Each scene shows the same named points in several views. A view is turned or mirrored, and shifted as a whole, has a little noise and may leave points out.

Scene 1
View 1
Kun: [  5  -8 -20  -9   5   5  -7 -13   0   3 -13   8  -6 -27  -9   0  -9 -11
 -10  29   3  22  -7  -6   3 -10   6  -2  15  44  19 -19   9  18 -20  22
   0 -15   6 -34 -24  24  18  15]
badeg: [  1  -1 -21   9   4  26 -17 -20   3  37  -7  19  13  -3 -18  -8  -9 -28
 -15  22 -12  11 -23  -6   3 -20 -14   0  -2  49 -13  -9  16  11   5  25
  -7 -29  20 -23   1  15  -2   3]
Sor: [ 13   2  17  -3  16   7   7  -9   7  12  -8  14  14  -1  -7 -21  -5 -11
  13  28   8   8 -17   9  -2  16   5  -8 -12  36 -10  -8   2  24 -14   8
 -15  -5   5 -22 -20  22  28  13]
Tar: [ 16   1   5 -39  17 -32  20  -9 -24 -20   7  22  12 -22  -6  13 -10  28
   4  33  14  11  14  -2  14  17  26  -1   9  35  54 -24 -18  22 -62  21
   7   2   9 -31 -36  26  54  -7]
zezi: [-24  -5 -33   1   7  20 -30 -24 -10   4 -17   0 -15 -17  -4  -8  23  -4
 -22   9 -11  28  -2 -19  -2 -20  -9  -4  20  48  12  -8  15  -4  16  31
   6 -27  25 -34 -18   1 -23  26]
Temen: [ 11   0  -7   1   7  11  -2 -12   7  11  -9   7   2 -17  -8  -7  -7 -14
   1  30   5  16 -14   2   2   1   3  -5   5  43   2 -13   5  27 -17  18
  -8 -16   7 -29 -20  25  21  16]
gekud: [  5 -22 -13 -44  19 -10   7  -6  -2 -10 -10  12  -2 -10 -10 -15  -1   2
  -5  21  18  16   2   5  18   3   1   1  -2  36  26 -10   3  11 -24   8
  -8   5   1 -22 -28  29  25  10]
doru: [ 42 -16  -7 -20   3   0   9   4  29  18  -3   9   6 -17 -21 -14 -42 -37
   1  47  26  17 -33  21  24   3  -2   1  -7  39  -6 -22   7  47 -35  -2
 -21   0 -18 -18 -25  59  48  11]
vom: [  3  -7  -6  -8  12  11  -7 -12   5  17  -5  12   6  -3 -10 -15  -8 -11
  -6  25   3  13 -18   0  10  -3  -4  -4  -7  45  -3  -8  14  20  -3  16
 -11 -16   5 -21  -8  25  11   6]
bokag: [ 10 -12  -6 -26  11  -2   8  -7   0  -5 -14  10  -4 -17  -8  -8  -9  -6
   1  27  15  15  -3   3   4   2  10  -4   5  35  21 -14   0  21 -27  12
  -5  -2   1 -31 -32  26  32  10]
las: [  8   4 -27  17   4  24 -24 -19  13   6 -27  -4  -9 -26  -5 -20  12 -31
  -7  27   3  32 -20   1  -5  -5 -10  -4  19  46 -14 -10  13  15   2  10
  -8 -19   9 -32 -35  13  -6  45]
Mer: [  1 -16   6 -27  18   4  10  -8  -1  11  -2  17   9   2 -12 -16  -9  -4
  -3  18   7   1 -12   2  10   4   1  -5 -16  36   7  -6   8  16  -8  14
 -12  -9   3 -18  -6  28  22  -2]
vub: [ 18  25  -5  36  -1  17   1 -16   4  17 -28  10   9 -33  -9   0  -9 -31
  14  34   0  18 -12  -2 -28   6  15  -8  21  41   0 -16  -4  20 -30  24
  -3 -17  20 -42 -40  -2  33  26]
feg: [ 21  16 -11  15   7   5 -28 -16   9   6   1   0   4 -23  -6  -8  12  -7
  -2  41  -1  34 -23   1  17   6  -8   1  14  59 -11 -17   5  38 -11  12
  -6 -19   8 -25 -23  29   0  36]
zako: [ 14  22   0 -11  21 -19   6 -16 -23 -23 -13  18  14 -25  -1  -7  27  13
  13  22   9  21  12   1 -12  25  16  -5  21  34  27  -9 -14   8 -45  15
   3   5  22 -33 -56  -2  28  31]
vetap: [-19 -33  -4 -41  17   3   4 -10  -3  -1  -2   8 -11  -1  -3  -9  -9  13
 -15  13   8   7   0  -7  21  -8   3  -4 -15  37  29  -8  11  12  -1  23
  -5 -13  -1 -24  -3  33  16  -6]
rika: [  4  24  27  31  13  18  -5 -19  -1  32   9  17  26   2  -5  -9   3   1
  11  24 -16   0 -25  -5  -3  11   2 -10 -15  52 -18  -6   4  25  -1  24
 -12 -28  27 -22   1  10  10   3]
Sep: [  1 -35 -45 -35   7  14  -6  -7   6   0 -33   4 -15 -16 -17 -24  -6 -35
 -20  16  19  24  -5   6   4 -23 -13  -1  10  33  12  -9  17   1  -5   6
  -7   2  -6 -27 -33  24   8  24]
View 2
Mer: [  8  26  -2 -30  -7  13   8   4   7 -34  28 -17 -23   7  -1 -21   8 -13
  17 -12   5 -29 -18  23  -7  25  -2  27  30  11   9  21 -10  -5   1  -9
 -10   6  -7   1  -2  -2   5  22]
rika: [-14  12   9 -61  14  12  15  14  24 -26  21 -44 -42  36  -3 -19  27 -36
  10 -28  -6  -2  -2  32 -16  40 -18  22  35 -13 -12  16  -7  -5  -4 -14
 -45  22 -11  10 -19   9  17   7]
gekud: [ 13  18  -5 -17   1   7  18  -3 -11 -35  28  -5 -12   4   3 -12   0   6
  19  14  13 -32 -27  17 -15  15   7  27  23  10   1  17 -13  -3  -3 -12
  14   0 -13   1   6 -16   4  28]
Sep: [ 25 -17  -4  -4 -12   0   3   9  -6 -17   7  -2 -27 -18  16 -15  -6  24
  27   5  20 -13 -12  17   6  15  20  42  14  20  13  29  -2  15 -12  -3
  24   6 -26   7  -6 -20  20  -1]
Kun: [ -4   0  -8 -23  11   4  20   0 -13 -26  18 -12 -19   4  11 -18   5   0
  14   5   7  -8  -8  14 -14  13   7  31   0   5   0  17  -6  10 -12 -14
 -12  16 -26  13  -6 -20  14   4]
Temen: [  2   0  -1 -36  10   9  17   2  -3 -33  21 -20 -22  11   5 -17  11   0
  13  -6   6 -12  -6  17  -8  17   5  35  18   1  -4  22  -4   2 -10 -15
 -25  14 -27  10  -6 -15  13  -1]
vom: [  2   8  -5 -34  -6   8   7   2   8 -23  18 -22 -27   9   1 -22  13 -11
  21 -18   5 -13  -9  18  -9  26  -2  33  26   3   5  21  -7   4  -9  -9
 -15  10 -14   5  -8  -5  13   7]
las: [ 12 -32   2 -34   7  -1  12  11   0  -7  -5 -26 -40   8  13  -1  10  16
  20 -12  11  11   7  23  -3  27   8  46  23  -6 -11  18   4   6 -22 -10
  -9  21 -36  10 -20 -23  28 -22]
zezi: [ -9 -16  -8 -14   8  -5   9  13  -1  10 -10 -25 -43   8  24  -2   8 -11
  21  -2  -2  31   8  27 -20  35 -11  32   0   7   0   9  -1  23 -17 -16
  23  22 -10  15 -32 -24  18   6]
bokag: [ 10  11  -1 -21  14  10  22   0 -11 -40  29  -7 -15   3   3 -10   0   9
  11  15   9 -30 -20  19  -7   9  12  27  13   7  -3  21  -8  -2  -4 -14
  -8  10 -24   7   3 -17   8  13]
feg: [ -1 -15  -8 -51  11   0  22  -7 -12 -18  14 -28 -23  25   3  -9  22   8
  21 -11   7   1   3   7 -25  27  -3  46  30 -21 -18   4 -13   3 -26 -11
 -25  17 -33   6 -12 -22  20 -13]
Sor: [ 13  16  10 -38   6  14  13  11  12 -38  26 -26 -30  15  -1 -10  11  -7
  11  -5   6 -25 -17  32  -4  21   3  25  36   4  -4  26  -5 -11   2 -11
 -19  14 -16   3  -4  -3  10  11]
Tar: [-12  39  -5 -24  40  10  41 -10 -24 -54  56   4  11  17   1 -10   2  -4
  -1  42   5 -45 -40  18 -33   0   5   5  -6   4  -5  10 -22  -5   4 -25
  -9   5 -19  11  19 -10  -4  40]
badeg: [ -9 -10 -10 -37 -11   0   2  15  19  -5   8 -27 -36  13   6 -36  17 -20
  27 -26   2   3   2  17  -5  39  -5  31  16   0  14  21  -9  22  -9  -8
 -24  19 -14  14 -19   6  24  -7]
doru: [ 21   7  -8 -42 -13  15  17 -14 -13 -58  42  -8  -4  -4 -11 -41   7  23
  23 -15  24 -55 -19  -6   7   9  27  49  33  -3   4  32 -16  -3 -13   0
 -49   1 -39  -2  20 -11  14 -11]
vetap: [  3  37 -16 -11 -10  16   6  -4  -6 -30  24 -11 -23  -8   7 -18  -1 -17
  18  -3   0 -17 -13  17 -11  22  -7  25  19  22  14  19  -7   0   1 -11
  14   5   7   2  -5 -16  -4  35]
vub: [ -6 -22  18 -42  41   7  27  16   6 -34  17 -27 -31  26   7  -6  13   1
   3   8   6  -2  -4  34   0  10  15  21  -6  -5 -16  24   6   7  -8 -22
 -49  32 -48  21  -9  -9  28 -18]
View 3
bokag: [  8  -3  22   3  -8  -1  16  -7  15  14  14  -4  11 -22   2 -10   0  -9
  -2  -5   0  -6  -3  -5 -12 -12   7   1 -10   6 -10   3  21 -16   6 -21
   6 -36  14 -21  11   2   9  -5]
zako: [-11  28  -1 -35  -4 -15  40  -2  28   3  -2 -16   0  -7  -1  -8 -12  -5
  15  -6   0 -24 -22  18 -23 -15   3  -2 -21  19 -14  28  28 -16  -4 -19
  -5 -30  33  -9 -21  18  -2   0]
badeg: [-13   3  12  -1   7  32 -35   7 -11  10   2  -4  -8 -43  21 -20  -3  -3
 -13 -19  -8   6   4   6   7   6  15  25  -3 -37  31 -16 -10 -25   1  -1
  -9 -10  10 -35  34  14   7   0]
Mer: [ -1 -11  24  10  -5  17 -13 -24  19   8   9  -4   2 -28   0 -13  11  -3
 -11   2  -4   2   6  -4   2 -17   5  -1  -7   3   8 -10  -3 -24   7  -7
  -6 -36  19 -20  29   1  11   8]
doru: [ 37  -7  36  20  11  16  -9 -10   8  30   8 -11  26 -32 -18  -6   4  -3
 -19  -7   1  20  17 -25  -5   3   3 -18   6  -8   0   2  30 -36   4 -17
  21 -57 -13 -15  24 -25  15 -45]
vetap: [  1 -22  31  20 -22   2  -1 -23  20   8  23   6   4 -30   9 -12  11 -12
 -10   6  -1   0   1 -13   3 -28  10   5 -11   5 -11 -17  -3 -11  14 -13
   3 -28  18 -28  35   1  12  24]
vub: [ -2  29   7 -20  18   6   4   6  -7   4   4 -18   5 -11  44 -10 -33  -2
   5 -25  -6   0 -12  20 -10  13   4  20 -14  -4   1   8  37 -33   3  -8
   0 -23   3 -23  -3  15  13 -34]
Sor: [  1   6  18  -4   8  11 -10 -24  19   2   3 -10  -1 -16   6  -4  -5   3
  -6  -5  -2  10   3   8   0  -4   1  -9  -8   1   8   4   7 -33  13   3
  -4 -43  13 -13  23   7  14 -15]
feg: [-10  11  -5 -25  16  -4  -8  15   4  23 -12  10 -11 -33  -8 -11 -28 -16
  -3 -20  -5  16  11  -2  -1   7  12  -5   3 -31  17  12  10 -35  -1  -4
  17 -29   2 -29   2  13  14  -8]
Temen: [  0   1  15  -4   5   2  -4  -3   4  14   7  -1   2 -26  13 -11 -14 -11
  -6 -13  -3   6   1   1  -4   0   7   6  -5  -9   2   0  16 -27   5  -9
   7 -29   6 -25  13   7  14 -11]
las: [-15  19  19 -19   5  -1   3  20  -6   9  -2   6 -20 -25  22   1 -20 -11
  -6 -31  -3   3   0   3  -3  15  22   4  -6 -43  14   5  10 -21  24   3
  28 -11  -2 -42  18  25   7 -10]
rika: [-17   9 -11 -18  25  19 -43 -20   6   2  -3  -6  -9 -24  20 -18 -23   5
  -2  -9  -9  18   5  24  15   2   2  11  -8  -4  27  -2 -12 -46  -4  14
 -27 -31  16 -13  16  19  18   1]
Kun: [  0   0  15  -2  -6   0   5   9   3  18  12   2   6 -34  15 -17 -10 -15
  -4 -11  -2  -1  -2  -4  -6  -5  14  18  -9 -10  -2  -2  20 -18   1 -22
   6 -19   9 -32  11   5   6  -1]
vom: [ -4  -5  16   1   0  17 -18  -9   7  14   4   0  -6 -35   6 -13  -2  -4
 -10  -8  -4   7   9  -1   3  -4  11   6  -4 -16  12  -7  -1 -25   7  -6
   0 -29  10 -28  27   6  12   4]
Sep: [  0   0  50  12 -22   8  22  12   8  14  14  -4  -3 -31   6   1  17 -13
 -11 -15   2 -13  -4 -18 -11  -5  23   8  -7 -35  -1  -5  14   0  27 -20
  30 -14   7 -43  37   8  -4  -2]
View 4
vetap: [-26 -23  16 -22   0  -2  -5 -17  31   2  -7  18 -13 -22   8  19   2  30
  15 -21   3  26 -10  13  -5 -41 -32  14  13   0 -16 -15   6  -8 -22   4
   8  13 -11  -2 -17 -18  21  -9]
Kun: [-23  -2  16 -25  -1   4   1  -6  15  -5  -4   5 -14 -13  -5   1   8   6
  12  -9  -4  14 -20  12  -3  -1 -19 -11   7  11   1   4  -3 -13  -2   6
   9   6  -8  -5 -11  11  -2   1]
vom: [-30  -9  15  -4   3  -7   5  -7  17   1  -6  11 -19 -18 -14  19   4  11
  18 -20 -16  26 -11   3  -5 -14  -2   1  -6   5  -6 -13   1 -18  -7  19
  -2  13 -13   1 -15  -5  -8 -12]
gekud: [ -5 -16  19 -30  -4  16  11 -17  45   6  -8  -1  -4 -22   3  16   9  10
   9 -15   6  25 -11  12  -8 -27 -21 -13   9   0  -4 -16   1 -12 -16  -8
   0  18  -6  -1  -7  -9   3  -6]
zako: [ 14  -2  16 -63  -1  26  23 -25  15 -11   3  19  21 -25  13  11  18   3
 -10  -5  12  31 -29  15 -21  21   0 -28  -1  -2  21 -10 -12 -13  -2 -19
   5   6  22  -7   2   6 -29  -8]
Temen: [-29  -1  15 -17  -1   4   4 -11  14  -5  -4   0 -11  -8 -12   6  10   3
  11 -12 -12  24 -13   3  -4  -1   1  -4  -2   8   2  -8  -3 -10  -2  16
   3  10  -9   1 -10   5 -11   1]
Sep: [ -7 -10  35  -6  19  17   9  17  54   9  -9   2 -21  -4 -10  10   1  -2
  19 -17  11 -12 -13  13  -8 -14 -24   9   6  24 -25   3   0 -18  -3   2
   0  18 -17  -3   9   8   4   1]
Tar: [ -2 -17   7 -66 -30  31  11 -49  27  -9  -4 -16   7 -36  23   6   8   7
 -13   4   0  50 -22  17  -2 -19 -26 -35  20 -23  16 -18   1   0 -23 -12
  25  10  22  -8 -20  -1  -3   6]
zezi: [-11   3  20 -11  32 -21  -3  19 -11  -2   3  66 -21 -22   1  14   5  23
  28 -26   8  -8 -35  25 -17   9 -23   2   1  30  -8  20 -10 -38   4   1
  -9  -7  -9 -11  -3   1   1 -31]
las: [-26  10  24  -5  19  -8   4  18   9  -1  -2  22  -8   1 -29   4  21  -2
  24 -18  -1  -3 -18   6 -14  18   7  -1 -10  31   2   8 -11 -27  15   9
 -11   7 -21   4   7  14 -19  -8]
Sor: [-27  -7  15 -16  -3   6  18 -18  26  -4  -7   6  -2 -11 -16  22  11  11
   8 -13 -17  37 -12  -5  -9  -6  19   2 -14  -3  -1 -32  -3 -10  -7  19
   0  20  -4   5 -11  -8 -25  -6]
rika: [-43   2   3  -7   1 -23   6 -18 -23  -9   1  34 -12 -25 -17  25   9  23
  14 -20 -36  48 -22  -6  -8   5  32   2 -20  -6   7 -25  -7 -23  -2  33
  -5   8   0   0 -24 -10 -29 -21]
bokag: [-17 -10  20 -33  -8  18   8 -16  35  -3  -6  -5  -2 -10  -3   8   9   6
   4  -8   0  25 -13   8  -6 -10 -14  -8   8   4  -1 -13  -1  -5 -10   2
  10  12  -1   1  -5   1  -5   4]
Mer: [-26 -17  16 -13  -1   4   9 -18  29   1 -10   9 -14 -19  -5  24   4  19
  11 -17 -13  34  -9   3  -5 -29  -3   9   0  -5 -13 -27   3 -14 -16  18
   1  18  -3   1 -14 -15  -3 -11]
vub: [-27  15   9 -34  -3  10  13 -13 -14 -26   5  15   3  -1  -8   0   4  -2
  -5  -1 -20  22 -30  -3  -7  38  19   0 -10   5   9  -4 -12 -10  11  23
  17   0  13  -6  -2  22 -43   9]
View 5
doru: [ 23   7  13   8  27  13  11  37  13 -33  26  10   0  -4 -10   7   2  12
  75  -5   3  30 -40  -3   8 -24  22  -5   6  20   1  38   6 -13 -12 -38
 -14  24   2 -16  38  25  19   2]
zezi: [-12 -30  20 -11   4   5  -7 -21   9 -21  -8  26   7   8   4  31   3 -36
   7  15  14 -27   5   4 -24 -23 -17  16 -22  -8   1 -16  27 -18  11  26
 -24 -44 -13  12  10  15  -1 -17]
Sep: [  6  -5  34 -25   9   1   3 -11  19 -12  11  10  10  -5  -6   8  -5 -22
  30   2  10  -4 -21  -4 -22 -23   3  15  -4   1   9  41  30  -4   2  20
 -19 -19   2 -30  34  10  15   4]
feg: [ -5  -4   3  16  25   6   9   9  -1 -38   5  26  -2   5  -6  13  -2  -6
  37  10  24   5 -20  10   6 -20  -8  -5 -21   8  -8 -13  30 -31  -8 -12
 -31 -22 -11  21  30  32  -1 -25]
badeg: [  8 -24   2 -12  13  28   4   5  -8 -19  16  28 -10   4   9  43   6 -33
  42  17  20  -1 -11  -8 -14 -36 -19   4 -13  12  -8   5  13 -22   8   9
  -6 -10  -6  19  -7  14 -13 -18]
gekud: [ 14  -2  36 -15   4   0 -11  18  29 -25  -9  -3  13  -7  -6  -1  10   7
  26 -15   3 -12 -22 -10  12 -19  12  12  -9   5  15  10   6 -18  11  -4
  -8  -7  -5 -13  26  21  14   0]
vub: [ -4  10  23  16  28  20  -2  15   1 -32 -18  24 -18  12   4  -4   4 -42
  14  11   7  24  -8   8 -29  -2  -7 -16  -1  11 -35  -9  21  -4 -11 -44
 -10 -15 -12  23  15   7   0  -6]
las: [ -8  -5  10  -6  26   3  16 -22 -12 -22   6  25  -6   7  -6  16 -12 -29
  20  12  25   7 -14   9 -19 -18 -18   3 -14   8 -10  12  46 -11  -7  13
 -40 -32  -4   2  34  22   9 -12]
rika: [ 14 -23 -10  -2  19  31   5  25 -20 -29 -11  18 -27   2   8  26  16 -19
  28   5  17   7  -7  -3  12 -22 -23  -9  -9  23 -16 -28  -3 -26  13 -23
   2  -1  -9  46 -15  29  -5 -19]
Tar: [ 12  12  58  14  -2   1 -34  51  56 -43 -28  -9  21   0   1 -23  23  11
  21 -20 -16 -15 -23 -14  17  -8  26   4  -6  -1   6 -21 -15 -26  12 -47
  12   0 -17  -1  27  12   3  -6]
Kun: [ -1  -8  28   4  12  10  -6  10  24 -33  -1  18  10   3   3  14   9 -18
  30   6   1  -5 -12   0 -15 -17   8   6 -10   0  -2   0  13 -16  -1 -11
 -15 -16 -10   0  25  14   7 -10]
bokag: [ 11  -2  35  -3   8   7  -8  19  27 -28  -8   2   5   0  -5  -3  10  -6
  27  -8  -1   0 -18  -4   2 -11  12   4  -1   6   1   7   8 -10   4 -22
  -8  -4  -7  -7  28  16  15   1]
zako: [ -7  27  45   8  14  -3 -16  23  16 -31 -44  -3  -4   8  -1 -37   6 -14
 -12 -14   8   3 -18   0   3   0  -4 -13 -11   7 -16 -20  19 -18   5 -40
  -5 -26 -17  11  24  12  -1  -8]
Sor: [ 20  -5  10 -11  19  15   5  22  -5 -22 -10   2 -18  -4  -4   2  11  -5
  28  -9  11  13 -20  -2  13 -14  -7  -7   0  20  -7   4   2 -15   9 -25
  -3   6  -3  14  12  27  11   3]
vetap: [ 21 -34  22 -25  -4   9 -10  11  27 -24  -4   2  10  -7   1  27  19   2
  32 -11  -8 -25  -5 -10   7 -21  10  23  -2   2  22  -1 -12 -15  22   9
  -3  -2  -4  -4  11  22  22   1]
Temen: [  7  -8  16   4  15  14  -1  13   9 -32  -2  17  -2   5  -2  11   6 -16
  34   4   4   7 -15   3  -4 -15   1  -1  -4   9  -6   0  10 -15   1 -20
 -15  -6  -8   8  20  19  10  -5]
View 6
Sor: [ 42  30   5   0  -8  19 -32  10  40 -22  10   9   9 -19 -12  -5  -8   0
  -2  -7 -17 -27  -5   4  25   9  -1   6 -34 -21 -16   7 -12  17 -33   6
   3  -5  11 -20  11  10  -5  13]
vub: [ 27  43  28  13   3  18 -35 -16  36   0  34   7  20   5   2 -17  -1  -5
  11  15   2 -13 -22   2  29  11  -5  18 -50  11 -27   8 -35  26 -19  -6
   3  25  34   5  30  11 -14   7]
Tar: [-16  41  24 -19 -37  11 -14  45  25   6  16 -20  15   4 -27  16  10  10
   1  -2 -12 -15  20  26  44  14  -2  32 -53   2 -19 -42  10  12 -13  -8
  16 -22  30  -9  -9  -3  28  33]
feg: [ 10  15  10   6 -22  30 -38 -18  43 -27  11  -3  -2  -4  16 -24 -13 -25
 -10   6  19   0   7   5  27  16 -29   5 -48 -22 -23  15 -24  10 -35   5
  -2   6   9  -6   6  15 -24   8]
vetap: [ 10  32   7  -1 -25   3   5  49  22  -4   7 -18  -2 -24  -1 -10 -22 -13
  -9  -1 -20 -10  13  10   9 -16  11   2 -29 -30  -1   3  -7   6 -24  20
  -1 -52   4  -2  -8   5  -2  15]
las: [ 17  24   7  21 -14  12 -34 -29  39 -11  28  -8  -5  -7  17 -24 -23 -26
  -4  10   7   1  -7  -6   9   3  -8 -16 -39 -22 -20  27 -41  17 -27   9
  -9   6   9   7  31  30 -35  -4]
Kun: [  2  38  19  15 -20  11 -18  14  22  -3  22 -14   1  -2   5 -15 -12 -18
  -9  16   2  -2   5   5  22   2  -3   6 -43 -15 -13   4 -19  14 -19   9
   0 -13  21   6  13  11  -7  12]
Temen: [ 20  37  15  12 -12  20 -26   7  33 -12  16   0   4  -9   4 -15 -14 -18
  -5   9  -1 -10  -1   5  25   5  -7   7 -40 -20 -15   7 -19  14 -27   4
   1  -7  16  -5  11   9  -8  12]
badeg: [ 33   8  11  35   0   7 -17  10  21 -25  12  -6   7 -22  24 -40 -19 -25
 -14  20  13 -14 -18  -6   2   1   9  25 -38 -27 -12  35 -23  17 -30  20
  -1  -8   5  -2  11  11 -33  13]
Mer: [ 32  26   4   5 -14  10 -16  34  29 -16   4  -3   4 -24  -6  -6 -14  -7
 -11  -4 -19 -25   2   5  17   0  10  10 -30 -32  -6   5  -4  14 -29  15
   3 -29   3 -19   2   7   0  17]
zezi: [ -2  10   9  10 -27  -7   1  -4  25  -1  29 -35   1 -12  26 -42 -23 -17
   0  15  11   7  -8   0  -9 -16   6   1 -36 -10 -17  24 -38  15 -24  20
  -8 -20   7  23   5  28 -47  -3]
rika: [ 62   1   4  -5   6  25 -16   3  44 -37   2   9  22 -31   7 -39  -9   6
   7   8   1 -31 -28   4  12   1  -3  41 -35  -2 -31  26 -25  19 -43  13
   1   1   3 -10 -11   4 -40  15]
gekud: [ -1  32   3   5 -36   2 -17  29  28  -5  13 -21  -3 -11 -13   2 -11 -11
 -13  -6 -19 -13  17   8  23   5   6  -4 -38 -31  -6 -10  -1  10 -19  11
   8 -30  10 -11   5  14   8  16]
Sep: [  1  37   5  36 -27 -13 -25  10  20   0  27 -23  -7  -7   3  -5 -24 -32
 -17   6 -14  -5  10  -7   6  -2  18 -28 -34 -43   5  15 -20  17 -14  17
  -5 -20  11  -1  38  28  -5   0]
doru: [ 30  58  17  34  -7  31 -54  17  29 -25   3  22  -5  -6  -8  13 -14 -38
 -30   6  -9 -24  16   1  45  24 -13  -6 -42 -52   2   5   2  10 -27   3
   3  -7  14 -36  26  -1  30  23]
bokag: [  7  43  14   4 -22   7 -22  19  29  -2  20  -9   4  -4 -12   4 -10 -11
  -4   0 -16 -12  11   7  29   5   3   0 -41 -20  -9  -7  -8  14 -19   4
   5 -16  17  -6  15  12   8  14]
zako: [-11  19   6 -25 -39   0 -26  -3  43   6  32 -28  17   6 -24   5  11  18
  12 -11 -14 -11   4  15  30  17  -2  10 -51  13 -36 -24 -14  21 -17 -10
  15   8  27  -2  11  25  -8  10]
vom: [ 29  22   6  16 -12  15 -20  18  29 -20  10  -2   2 -19   7 -18 -16 -17
  -9   4  -4 -17  -5   3  14   1   3   9 -35 -27 -10  16 -15  12 -29  13
   0 -18   4  -7   5   7 -14  11]

Which points are out of place in each view (at most two, in the order of its rows)? Write none if all are in place.
view 1 => none
view 2 => Sor
view 3 => vetap
view 4 => zezi, vub
view 5 => las, zako
view 6 => rika
